A landscape with many valleys, sampled at points; each row gives a point and its height.
From any point a ball takes the steepest step (drop divided by distance) to one of its 2 nearest points. It stops when none of these is lower. Distance is the straight distance between rows; heights are no part of it.
q995: [162 111  90 109 151 126  94 130 145  75 155 137 153 148  95 137  84  97
 122 123 106 134 116 111 142 169 144 116  89 106 104 110 140]  h=149
q463: [ 92 134  63 133 133 129 150 136 148 144 138  67 123 157  81 183  99 144
  97 161 139 190 123 146 115 101 178  85 118 188 147 161 130]  h=725
q119: [152 110 185 124 161 157  97 170 158 137 116 185 164 117 105 166  87 178
  56 129 110  89 137 106 134 120 110 119 162 141  88  49 110]  h=497
q162: [105 144  91  65 104 123 148 127 143 102 153  99 126 129 132 184 131 159
  97 107 125 150 151 117 115 107  74 111 153  98 160 175 167]  h=273
q872: [129  97 118 124 162 135 102  93  96 125 150  91 105 146 155 126 127 111
 161 156 144 106 127 175 163 115 146 154 149 142 122 113 140]  h=551
q693: [102 161 187 152 182  94 142 148  55 178  88 102 100 162 130 138 178 135
 153 132 112  44 156 135 162  82 116 108 121 167 114 143 118]  h=350
q866: [135 156 108 151 107 124 118 108 105 136 205 154 105 106  95  91 153  83
 168  99  99 118  96 120 138 129 160 187  80 121  77 172  98]  h=515
q233: [157 192 180 141 149 166 167 142 148 130  60 170 121 142 147 132 114 156
 101 137 130 148 153 108  77 127 120  61 150 159 185 110 114]  h=522
q862: [116 131 145 104 147 122 153 106  85 112 127 103  63 142 178 122 143 106
 145 135 132 133 121 162 109 134  88 107 134 138 194 126 168]  h=472
q565: [163 134 103 131 106 128 111 144 182 123 144 163 192 121  65 131 101 125
  99 118  85 133 134  75 119 148 145 125  84  99  73 128  99]  h=378
q342: [122 143 153 129 119 134 146 155 162 155 166 190 134  79  96 142 118 145
  72  99  98 117 143  96 109 131 102 114 122 131  90 145 101]  h=428
q43: [ 89 128 134 104 124 105 161 111  76 123 136  64 125 137 180 111 154 120
 173 151 129  84 136 167 133  88  61 166 160 132 139 125 153]  h=582
q573: [103 167 190 180 138  84 139 160  63 162 118 102 110 133 147  97 185 120
 164 133 107  44 149 127 153  82 129 134 103 152 111 152 111]  h=318
q498: [108  76 121 125 105 135 117 158 162 158  67  95 210 130 143 125 120 164
 102 150 166 117 126 112 105 138 104 132 148 116 129 118 134]  h=634
q590: [159 169 157 116 150 128 121 119  90 109 212 168  56  95 159 128 113  79
 146  97 103 114 133 156 139 136 139 135 124 150 109 136 109]  h=359
q845: [ 59  95  51 105  82 117 168 118 110 132 148  69 126 133 118 150 114 134
 120 139 158 174 103 138 103  95  99 134 146 147 163 161 147]  h=550
q898: [153 198 119 188 114 117 135 102 104 136 154 101  87 145 110  88 159 129
 178 132 126 142 145 127 154  74 188 146 124 120  87 172  84]  h=542
q578: [108 133  84 140 103 135 141 120 119 120  55  43 180 181 133  73 150 115
 166 158 149 142 118 112 104 112 136 129 106 106 150 144 144]  h=678
q705: [106  80 126  79 139 139 124 145 147 130  57  88 189 143 173 145 111 165
 103 154 187 114 131 157 130 125  82 129 175 130 146  87 158]  h=655
q595: [129 104 140 132 119 171 201 116 180 128 139 186 174  99 150 113  86 112
 126 139 159 190 120 135  79 123 127 165 160 175 147  86 148]  h=324
q343: [155 156 138 132 110 145 138 170 186 137 133 187 178  90  82 129 120 151
  68 113  97 135 151  71  99 136 122  99 108 115  81 134  97]  h=405
q502: [141 182 117 174  94 113 126 115 110 157 180 135 118 113  99  96 169 119
 173 103 129 124 113  90 142 106 163 170 104 108  85 195  98]  h=526
q599: [142 142 115 102 131 128 148  98 113  73 108 126  94 156 155 117 125  95
 150 126 114 158 112 135  93 159 111 100 109 122 201 110 168]  h=446
q923: [ 93  96 125  91 117 111 102 126 114 122  60  54 118 158 181 109 169 143
 157 144 149 107 121 141 137 140  68 118 127  78 171 128 174]  h=624
q301: [ 90  82 120 105  99 103  98 142 127 142  50  56 136 143 162 137 157 171
 114 150 173 147 103 139 135 156 104 108 127 100 156 150 160]  h=646
q73: [148 188  91 138 154 137 164 114 151 117  71 107 136 187  95 141 113 130
 137 159 134 172 171 106 119  87 168  89 131 154 156 141 117]  h=747
q906: [162  88  74 114 140 130  53 108 127 106 184 118 150 144  86 148  99 113
 125 134 110 119 121 121 178 146 171 143 110 111  64 128 117]  h=195
q783: [161  72 168  72 161 153  97 132 155  98 131 185 134 101 156 160  80 134
  98 127 124 123 126 156 125 143  87 136 153 142 143  49 148]  h=177
q123: [ 82 100 117  85 122 108 113 138 103 118  85  42 153 155 175 127 145 138
 157 153 142  74 131 144 144 102  71 143 151 100 132 128 163]  h=603
q885: [167 161 111 162 127 143 110 100 121 116 112 128 153 156 128  61 125  81
 179 130 122 108 131 116 141 121 178 153 116 108 101 113  99]  h=455
q706: [143 116 148 157 100 139 141 127 161 153 131 178 113  72 141 142 161 161
  80 124 163 191 123 116 107 177 150 117 144 135 141 144 107]  h=391
q925: [159 141  91 123  87 117  86 115 150 105 135 129 191 140 112 100 147 120
 164 105 101 110 128  81 133 126 144 152  97  63  86 151 119]  h=306
q616: [118 120 159  93 163 124 134 152 135 133 207 139 112  99 122 181 101 119
  99 112 108 104 136 154 145 113  85 142 134 158  98 131 139]  h=390
q363: [135 150 136 106 170 149 172 121 141 108 146 133 144 138 130 135  72  64
 142 135 100 118 155 148 134  84 125 164 161 170 120  81 127]  h=514
q328: [161 108 161 111 156 113  26 118  85 125 143 135 127 137 147 121 128 125
 159 111 125  41 138 148 172 155 126 137 105 102 113  96 113]  h=409
q507: [139 190 156 156 118 103 191 146  94 130 204 153 115  93 128 117 167 124
 131 112 131  86 173 122 150  59 113 176 163 158  91 165 105]  h=482
q55: [142 148 113 123 121 175 185 102 167  99 171 166 154 110 138 114  89  97
 127 128 157 176 140 123 110 118 145 170 165 155 122 121 139]  h=300
q433: [130 193 160  98 183 106 120 138  85 123 131 117 103 165 130 148 123 106
 149 115  74  39 170 123 142  74  99 106 118 147 127 130 109]  h=407
q143: [119  68 122 162 102 137 108 112 146 147  93 111 160 117 132  85 151 115
 147 151 169 162  83 133 115 187 166 143 110 129 136 101 126]  h=232
q717: [136 159  78  99 124 122 140 103 130  80 126 105  79 169 117 142 119 123
 144 119 108 186  96 126 101 150 129  96  93 107 187 166 169]  h=418
q395: [ 83 117 109 153  73 109 165 106 109 165 182 138 101  75 108 101 169 120
 143 109 142 168  81 116 121 133 141 169 116 123 117 182 121]  h=716
q489: [111 131 108 157 108 136 120 144 161 155  21  63 192 176 117  91 143 159
 155 172 173 151 123 117 120 130 162 118 118 117 136 114 130]  h=663
q752: [108 158 158 189 123 125 167 131 113 157  73 113 149 148 146  68 161 109
 150 145 124 121 118 119  99 105 130 129 115 118 142 139 111]  h=108
q991: [136 173 123 132 117 117 174 126 124 132 226 155  92  72 124 150 151 141
 110  92 130 128 170 129 148  91 111 163 167 130  74 189 110]  h=465
q781: [140 187 143 184 107 141 183 136 147 164 123 149 136 102 114 112 145 141
 106 142 144 158 161 110 124  99 161 132 147 138 107 169  90]  h=395
q708: [120 128 116  64  93  99 120 106 122  99 153 118  95 101 163 155 155 152
 119 104 134 129 140 135 131 121  71 132 168  93 159 164 160]  h=191
q113: [156  85 173 117 163 157 127 123 143 115 123 176 113 108 160 134  93 124
 112 132 146 145 106 165  97 166 105 127 148 153 178  52 150]  h=216
q686: [168 127 110  86 142 164 153 131 165  67 167 188  97 106 139 156  62  91
 120 113 104 183 106 132 107 178 123 113 119 150 155  99 151]  h=314
q72: [ 72 101  96 152  54  82 141 112 132 166 166 153 109  69  81 128 183 148
 115 100 119 173  90  83 116 155 126 161  85  98 111 181 114]  h=707
q293: [135 118 137  83 156 122 115 118 111 113 232 155  70  91 140 157 103 101
 126 104 105 107 127 162 155 134  97 159 138 155 108 145 138]  h=373
q248: [149 164 190 175 180 119 137 128  59 144 137 147  80 126 162  99 139 100
 158 127 130  73 151 173 144  98 141 152 157 176 113  90 110]  h=320
q664: [106 104 185 103 190 120 103 152  94 147 123 150  84 133 138 173 105 155
  81 133 123  69 137 170 138 138  85  85 119 138 140  98 145]  h=347
q733: [ 94  52  96 103  86  95  65 109 130 131  72  83 120 114 133 162 170 184
 123 146 147 160  98 136 152 177 120 120 109  82 163 142 154]  h=664
q42: [153 163 108 102 173 125 118 129 103  75 120 140 129 170 112 110  75  53
 173 108  74  79 123 112 128 144 108  94  52 111 138 108 139]  h=385
q155: [168 151 132  77 119 144 158 106 160  79 161 194  70  75 160 147  97 112
 112  94 105 187 118 132 114 189 116 127 137 129 176 125 139]  h=330
q808: [115 187  88 130 165 150 181 133 154 146 112  92 138 173  68 161 103 129
 111 161 115 176 155 116 119 104 176  82 110 166 147 155 119]  h=736
q655: [ 72  66 112 154 144 119 105 132 103 172 105  80 147 167  93 118 128 110
 130 165 150 117  82 149 127 129 147 111  78 135 133 117 137]  h=294
q261: [128 124 132 115  92 130 160 104 150 115 151 184  90  80 128 130 138 129
  98 110 114 181 108 113 107 168 115 121 119 121 155 142 125]  h=356
q620: [111 137 163 159 107 116 114 156 123 156  66  70 192 132 155  71 171 138
 158 132 146  69 142  98 167  86 130 170 151 103  72 142 107]  h=104
q179: [152 105 165 143 147 107  48 117  91 135  87 138 103 142 149  91 146 125
 152 128 133  85 118 133 159 184 145 113  96  84 132 107 116]  h=436
q319: [128  99 111 107 218 142 102 111  96 118 136 118 115 166 115 156  64  91
 135 155 124 105 110 165 158 142 137 101  94 149 135  67 153]  h=265
q354: [179 138  77  95 134 107  55 109 142  82 113 126  84 163 118 169 108 151
 132 118 104 165 128 113 150 166 149  89  88  83 139 136 136]  h=511
q972: [142  63 159 100 154 137  64 122 118 126  81 127 132 122 161 149 132 165
  98 134 151  94 118 158 153 171 102 107 139  97 132  89 135]  h=435
q324: [143 102  63 105 183 133  87  95 102  80 135  88 106 190 117 156  92 109
 146 148 131 144 128 155 150 152 150 104  99 141 154  99 158]  h=226
q735: [173 131 180 149 103 130  95 141 123 119 113 184 151 111 146  82 141 111
 149  91 109  71 132  96 123 135 124 150 129 100  98 108 103]  h=125
q545: [167 190 154  92 156 117  92 138 113 109  80 139 108 155 158 141 114 152
 119 108 110  69 185 123 124 102 111  80 146 100 147 120 111]  h=458
q800: [172 121 110  97 106 101  55  90 123  79  95 139  84 126 143 132 136 151
 158 124 122 165 109 111 136 177 137  93 108  72 176 137 132]  h=488
q613: [ 90 128 160 175  97 130 192 148 124 157  80 127 142 125 144  70 162 129
 126 137 137 151 102 134  59 132 104 119 111 120 175 140 138]  h=190
q490: [146 104 111 111  76  99  80 105 130 122 128 128 107  97 145 124 193 165
 160 112 135 142 128 106 162 159 122 145 146  69 114 176 121]  h=210
q998: [132 131 171 201 117 115 113 145  98 175 136 119 114  96 139  89 189 126
 139 129 152 102 124 147 158 137 167 152 134 129  88 149 103]  h=253
q524: [121  97  87 156  96 110  84 144 162 124  54  73 189 179 109 118 137 155
 135 146 154 169  97  95 112 167 156  98  73  99 140 125 133]  h=644
q997: [ 95 118 125 130 128 107 132 121  82 130 156  69 136 133 147 128 149 119
 163 143 151  70 139 174 173  74 118 171 151 149  99 127 123]  h=566
q22: [117 160 176 177 127 111 167 155 116 181 118 143 116 114 116 127 158 148
  93 120 126 107 156 126 121 102 145 110 135 146 111 159 103]  h=353
q15: [ 87  89  75  53  92 110 139 136 139 109 178 102 186 111 106 166 108 113
 120 120 120 101 132 116 135  88  47 154 138 106 121 153 160]  h=258
q204: [110 100 153 130  78 124 129 172 163 165  72 129 180 102 131 132 164 193
  77 128 168 145 132 100  88 137  91 106 140 112 137 146 120]  h=607
q332: [ 84  73  98 130  54 108 136 111 131 146 112 114 127  77 137 124 166 143
 143 132 170 193  86 129 120 155 115 158 159 127 151 147 152]  h=315
q766: [ 89 107 190 165 106 129 156 161 115 160 118 162 152 104 122  89 149 110
 122 104  95  88  91 118  82 126  86 138  93 128 128 109 128]  h=127
q44: [ 84  87 143 102 141 131 144 150 125 150  93  94 158 137 161 156 109 143
 100 151 161 115 134 172 117  90  85 126 173 154 155  94 149]  h=670
q640: [126 110 182 127 199 137 116 125  96 155 121 160  66 130 153 150 115 128
  95 126 136 127 130 171 131 154 134  85 110 151 162 100 128]  h=299
q62: [110 174 152 118 177  97 148 132  56 156 126  83 103 171 120 150 148 118
 150 152  98  54 178 140 169  52 124 116 143 155 131 127 118]  h=382
q696: [ 71 106  74 111 104 115 147 114 114 138 193  80 101 118 100 166 119 127
 123 127 137 157 109 143 120 100 126 145 135 153 127 173 149]  h=531
q446: [ 53  94 149 158 145 115 123 148 111 189 104 104 160 149  92 128 129 124
  99 158 115 113 113 141 115 131 135 102  77 147 128 117 121]  h=244
q148: [ 93 150 113 127  68 110 206 102 113 146 147 124  85  98 150 142 169 166
 118 118 158 193 125 125  97 103  82 137 150 109 177 190 143]  h=590
q963: [102 127  94 117  50 117 163  91 114 110  75  77 105 132 163  98 169 146
 172 126 148 198  83 116  95 145 110 154 133 104 191 162 160]  h=700
q462: [105 118 108  82 113 105 107 131 128 125 169  91 157 102 123 163 152 137
 120 118 138  71 156 141 154  79  70 163 165 114 106 164 136]  h=194
q452: [168 174 118 101 160 141 142 106 119  92 135 127 142 158 128 135  90  85
 162 135  96  95 169 122 156  75 130 140 159 136 127 101 114]  h=504
q520: [106  59 129 131  97 150 155 130 174 142 117 152 164  90 144 113 115 130
 100 142 178 173 112 149  96 165 120 154 152 154 163 101 143]  h=316
q936: [ 77 115  87  94  68 116 189 111 124 112 138  97 111 114 157 145 137 138
 120 130 164 192 109 130  88 115  78 144 165 139 196 161 169]  h=570
q937: [ 74 135 119 156 139 115 172 119 100 163 145  70  88 157 120 153 139 139
 124 166 147 140 146 161 133  81 145 117 157 169 135 164 119]  h=701
q685: [126 127 107  69  98 105  97 113 115 114 190 122 104  95 128 168 160 127
 142 100 120 108 130 120 151 118  82 141 142  88 114 168 145]  h=120
q552: [141  72 211 152 140 145 107 169 150 146  68 175 151 100 166 139 123 193
  71 120 156  83 115 146 127 137  95 122 175 144 124  65 135]  h=538
q295: [ 69 123 174 160 103  98 203 142  94 169 124 131  89 107 142 101 171 116
 108 128 129 141 107 151  87 119  82 128 113 140 170 161 144]  h=260
q734: [177 111  68 103 174 133  79 108 134  52 140  93 131 185 102 158  63 111
 133 130 111 128 121 132 172 150 151 103  85 132 124 101 141]  h=189
q694: [113  67 181  84 166 118  91 157 125 125 112 162 111 131 140 173 118 169
  80 123 120  78 114 149 135 160  69  92 115 114 157  81 162]  h=388
q337: [124 122 127  62 138 132 126 151 146 103 142 148 185 132 108 142 105  94
 129  96  78  71 129 110 119 111  66 138 103 102 123 110 162]  h=346
q290: [ 75 125 116 108 119 110 148 126 103 136 216 105  64 110 102 149 144  94
 126 120 102 152  92 144 125 138 128 134  97 147 138 173 146]  h=513
q285: [146 177 135 185 141 125 104 110 100 133 117 126 113 146 113  67 142  86
 176 140 108 126 114 120 129 124 185 104  74  98 124 129  97]  h=434
q196: [107  78 121 165  78 117 125 129 133 157  85  91 174 117 164  45 160 122
 165 134 173 148  74 115 138 147 153 183 130 101 108 130 132]  h=171
q803: [141 184 121 125 163 109 101 138  91 108 142 138  88 164 104  94  94  55
 174 111  71  83 127 120 126 137 139  98  64 110 128 113 106]  h=398
q305: [184 174 137 109 149 180 160 138 189  96 134 181 145 122 129 175  76 144
  93 130 131 172 167 119  98 134 128 100 173 173 141 107 125]  h=557
q375: [122 151  71 103 110 141 169 132 168 129 129  99 151 135 100 174 110 146
  97 128 129 156 139 119  99 108  97  96 136 117 162 171 154]  h=340
q643: [148 111  84 124 111 156 139  89 157  93 190 151 143 112 108 115 110 114
 143 115 131 170 111 120 131 148 164 169 136 122 101 121 125]  h=270
q494: [108 104 103  47 104 119 133 134 144  90 130 108 177 127 138 155 107 119
 118 108 116  83 137 125 116 113  48 143 130  78 165 124 178]  h=308
q791: [122 131  71 116 113 130 152 118 158 110 132 106 149 155 102 138 106 130
 122 128 121 167 109 121 105 138 122 119 109 123 154 151 149]  h=381
q726: [157  96 105 106  83 112  66 113 154 103 128 145 153 108 117 110 161 137
 143 113 124 133 117  89 158 165 127 152 105  58 106 140 127]  h=264
q773: [124 147 156 202 114 121 124 139 119 164  85  99 130 145 143  80 172 141
 149 141 146 136 130 124 139 130 168 126 116 118 108 154 106]  h=192
q467: [187 120  67 144  99 132  72 112 176  93 138 132 119 140  80 157 120 169
 106 140 133 228 119  84 133 186 195 107  96 119 111 136  99]  h=602
q518: [166 150  73 134 141 152 104  82 125  83 161 105  65 151 121 152 124 143
 156 130 143 205 123 143 127 144 203 108 149 137 127 151 118]  h=572
q681: [143 126 208 170 109 129 140 138 111 136 109 187 135 104 157  61 148 109
 140  91 118  80  99 125  94 146 100 145 112 113 132  93 113]  h=63
q555: [130 141 122  99 154 136 137 141 112  91 140 145 147 152 115 126  96  80
 147 106  66  80 120 118 107 123  83 113  81 112 151 113 161]  h=368
q441: [130 117 116 137 162 113  51  99  90 157 158  94  91 163 103 152 142 138
 147 150 140  92 120 151 192 117 183 121 108 134  85 140 107]  h=362
q13: [133  94  85 126 123 145 107 111 134 131 191 114 143 124  94 148 111 115
 121 135 140 151 120 139 141 138 158 156 140 136  79 127 131]  h=236
q382: [128 119 137 123 115  97  68  98 105 126  89 115  63 125 143 108 170 146
 156 120 122 132 106 133 147 175 146  99  98  84 164 128 119]  h=464
q584: [ 93 118  78 129  59 112 129 133 136 121  55  57 143 162 144  97 163 140
 175 144 156 177  90 109 104 145 122 133 112  99 179 149 161]  h=690
q788: [174 145 100 152 105 116  80 124 162 110 112 146 184 157  90  87 121 111
 146 117 109 137 131  76 123 164 168 118  74  83 103 125  85]  h=344
q371: [139 169 147 129 120 118 153 145 138 149 209 180  93  72 114 151 130 120
  95  85 107 128 157 113 134 132 120 131 132 145  87 178 106]  h=448
q473: [151 184 166 115 164 119  87 151  98 113  87 151 132 169 122 121 114 131
 148 112  80  22 177  94 144  86 114 112 119 116 119  93  91]  h=429
q598: [143 189 173 175 127 126 192 127  98 135 181 173 113  99 135  87 135  93
 151 109 111  99 141 130 126  98 141 172 135 169 100 131  92]  h=495
q81: [118 137 141 150 190 153 163 118  97 138 132 122 123 159 127 118  97  69
 145 166 118 108 139 146 143  98 157 142 147 174 136  77 130]  h=525
q960: [136 151 153 124 171 159 189 177 182 136 118 192 158 122  89 155  65 114
  92 135  81 135 140 117  93  88 121 121 134 190 122  92 122]  h=583
q628: [106  84  82 110  77 122 142 111 150 124 127 119 160 114 108 123 132 111
 130 131 132 179  88 111  98 160 111 148 114 105 157 151 149]  h=355
q631: [151 180 154 144 143 179 180 154 183 127 110 187 143 128 121 146  90 153
  99 146 133 179 159 121  68 152 150  95 146 186 166 100 134]  h=543
q687: [140 157 195 194 144 108 132 155  69 153 135 130 106 115 159  90 182 129
 146 112 135  67 145 147 165 113 146 147 128 150  97 146 102]  h=289
q487: [155 183 117 157 131 119 106  99  93 116 148 134  59 142 115  81 122  62
 181 115  99 135 104 134 125 155 162 122  74 116 140 140 112]  h=414
q36: [176 161 127 137  91 146 163 108 156 118 135 171 111  81 165 115 149 161
 120  93 168 158 170 101 123 127 131 144 191 106 126 164 107]  h=325
q888: [166 113 148  73 181 160  91 139 153  83 143 180 155 125 143 159  52 123
 115 119  99  93 133 126 132 129  96 132 145 134 114  53 143]  h=141
q262: [106  61  75 114  63  82  65 126 135 154 115  90 125 106  99 158 164 187
 104 139 150 172 104 110 135 150 129 124 120  96 118 156 130]  h=679
q762: [ 78 124 157 128 161 147 185 173 162 154 102 146 169 129  90 146  83 117
  89 140 101 134 121 125  80 107 111 102 107 168 140 105 140]  h=597
q789: [133 152 162 158 108 112 142 159 127 155 112 131 173 108 147  97 172 142
 143 103 132  62 164 108 161  91 113 166 175 113  67 145 111]  h=178
q753: [172 146  52 116 123 147  77  99 147  74 166 109  93 166  80 170 111 167
 137 130 127 202 119 122 132 151 196 106 127 129 104 153 115]  h=586
q909: [139 185 138 156 120 135 170 120 111 128 184 184 128 100 114  82 128  68
 166 107  83 109 115 114 113 114 136 166  98 123 113 136  98]  h=505
q785: [156 113 111 104 148 111  36  98  85 114 170 127  83 145 130 143 128 142
 148 119 127  97 132 146 178 156 158 118 121  96 118 128 116]  h=387
q610: [164  99 121  87 172 149  96 142 155  91 156 150 170 144 107 159  60 111
  99 127  94 107 144 116 148 155 123 117 115 129  82  80 134]  h=101
q854: [ 97 129  97 149 152 146 145 123 128 168 159  93  87 137 104 189 120 148
  90 167 158 186 152 165 139 112 180  98 152 184 124 157 120]  h=714
q185: [157 168 150 182  82 148 190 133 149 145 118 185 155  86 145  82 167 147
 110 103 160 135 161  84 111 103 141 164 180 115  94 155  92]  h=372
q170: [135 160  66 116 135 140 141 110 147 112  75  58 145 192 111 158 126 167
 152 164 156 164 166 124 139  99 176  93 159 150 137 144 126]  h=758
q215: [161 116 106 109 180 167 157 135 158  73 164 177 134 119 133 122  35  62
 141 123 108 155 108 151 123 152 127 146 118 167 132  81 154]  h=298
q922: [171 143 105  80 144 149 106 107 134  70 116 115 178 157 158 121 105  98
 175 133 129  86 160 131 146  98 110 156 155 102 124  93 136]  h=490
q637: [ 77  84  97 147 156 106  78 107  96 162 131  60 117 176 100 143 131 123
 141 161 141 100  95 155 168 132 166 120  97 121 102 121 129]  h=332
q983: [162 171 162 133 173 134 150 107  81 110 181 158  68 126 169 105  99  79
 156 124 123 110 169 165 142 104 143 138 155 152 128 111 107]  h=343
q378: [108 118 113 141 106 111  90 138 111 151  96  48 176 156 146  83 158 133
 181 133 147  83 137 127 182  87 145 172 146  99  74 162 107]  h=22
q550: [135 122 158 166 152 162 126 149 158 162 126 187 144 117 103 141 105 144
  66 143 111 155 127 127 115 162 164  86 107 156 120  85 101]  h=447
q641: [111  84  96 153  98 126 104 112 121 144 123  67 158 127 155  79 152 109
 171 142 168 105 103 135 166 114 154 184 163 108  87 135 121]  h=102
q765: [144 136 127  99 172 162 168 149 191 118 138 164 162 116 106 178  64 124
  81 136 116 151 168 123 120 109 140 118 155 176 121  97 119]  h=571
q945: [155 154 162 141 108 125 129 134 136 125 138 160 158 102 131 117 146 130
 132  97 112  74 167 115 136  96 107 158 163 114  99 143 116]  h=183
q237: [151 130 178 156 172 162 126 159 149 155  92 182 161 130 106 136 112 150
  76 134  98  98 151 113 130 123 145 100 134 146  97  95  96]  h=473
q852: [ 71 101 188 189 135 115 145 161 105 189 103 140 144 122 105  85 149 114
 111 134 105  89  88 147 102 139 116 115  90 151 130 107 132]  h=182
q807: [ 96 131 124  97 122 107 141  98  83 125 170  98  62 126 134 135 155 101
 131 118 113 131 106 159 135 136 107 135 108 131 171 155 157]  h=496
q563: [ 91 119 156  78 166 137 172 174 159 139 189 164 145  82 103 196  72 112
  83 124  78  94 150 140 132  82  85 145 137 174  79 104 149]  h=410
q84: [ 87  78  92 163  58  85  98 126 139 169 122 113 115  88 108 122 195 183
 117 109 146 181 108  89 135 146 127 141 125  96 108 179 111]  h=694
q522: [173 147 109 131  75 120  91  96 146  94 143 141  93  98 153 109 167 171
 141  97 155 165 155  98 150 131 156 149 174  77 110 174 106]  h=269
q736: [141 114 169 118 170 153 129 142 135 116 113 190  91 126 147 144  96 124
  85 128 127 151 117 149  84 174 127  83 106 160 181  71 139]  h=254
q528: [140 111 107  98 206 167 134 126 133  86 164 145 107 138 120 142  38  62
 135 133 106 141 117 173 144 142 149 121  97 159 126  68 155]  h=286
q919: [170 102  76 150  81 119  86 127 168 110  93 110 174 146  74 127 142 167
 114 140 131 198 108  72 119 180 168 112  67  90 114 137 127]  h=623
q384: [ 78 115 132 121 169 124 160 138 112 149 117 100 113 147 134 154 121 120
 112 156 140 126 142 169 113  89 118 115 138 160 157 127 139]  h=686
q842: [134  92 209 185 112 153 139 172 151 150  61 177 152  94 168 107 162 175
  93 116 143  96 111 124 105 146  99 123 166 143 113  83 140]  h=556
q360: [108 138 110 135 187 133 136 106  98 146 162  95  98 157 110 123 119  76
 156 161 114 113 134 154 152  96 180 123 121 161 115 107 120]  h=536
q31: [119 130 190 158 100 151 154 180 172 155  38 147 169 112 168 108 153 196
  89 119 162 124 131 106  80 141  96 111 170 126 141 121 132]  h=579
q486: [161 121 146 153 124 174 130 135 181 148 124 188 134 104 111 130 123 156
  78 133 156 200 128 113  94 195 174 111 129 155 121 116 101]  h=420
q425: [150 187 181 112 163 146 129 158 127 130  58 157 107 162 147 159 119 176
 100 131 121 101 186 107 118 102 130  53 161 144 170 108 127]  h=493
q220: [ 84 144 168 194  96  90 190 157  97 187 134 131  92  97 129 114 181 147
 104 112 137 138 111 139 100 117 125 120 130 134 143 176 122]  h=305
q711: [175 138  78 128 130 152 110  96 153  81 110 116 182 171 128  92 115  95
 183 143 136 121 139 108 142 135 165 149 141 110 116 107 124]  h=474
q292: [104  58 137 148  95 128 117 119 147 154  86 113 130  89 162 102 150 136
 116 145 192 182  89 153 119 186 148 153 152 139 153 117 118]  h=274
q667: [141  89 191 114 173 148 115 164 151 131 101 171 162  97 146 165 103 177
  77 122 132  62 147 131 152  83  95 129 194 150 106  63 131]  h=516
q79: [143 163  93 157 125 135 121  91 119 126 175 106  85 152 121 125 134 130
 164 137 138 168 124 139 145 117 198 136 141 139  99 160 118]  h=558

Where does a ball stop that starts at each point below?
q578: q490
q866: q490
q628: q378
q262: q685
q800: q681
q363: q685
q803: q685
q765: q752

Two balls start at each pair of points below. Name the first point that both come to, or write never.
q84 / q696: q685
q960 / q595: never
q808 / q79: never
q584 / q845: never
q898 / q360: never
q119 / q694: q610
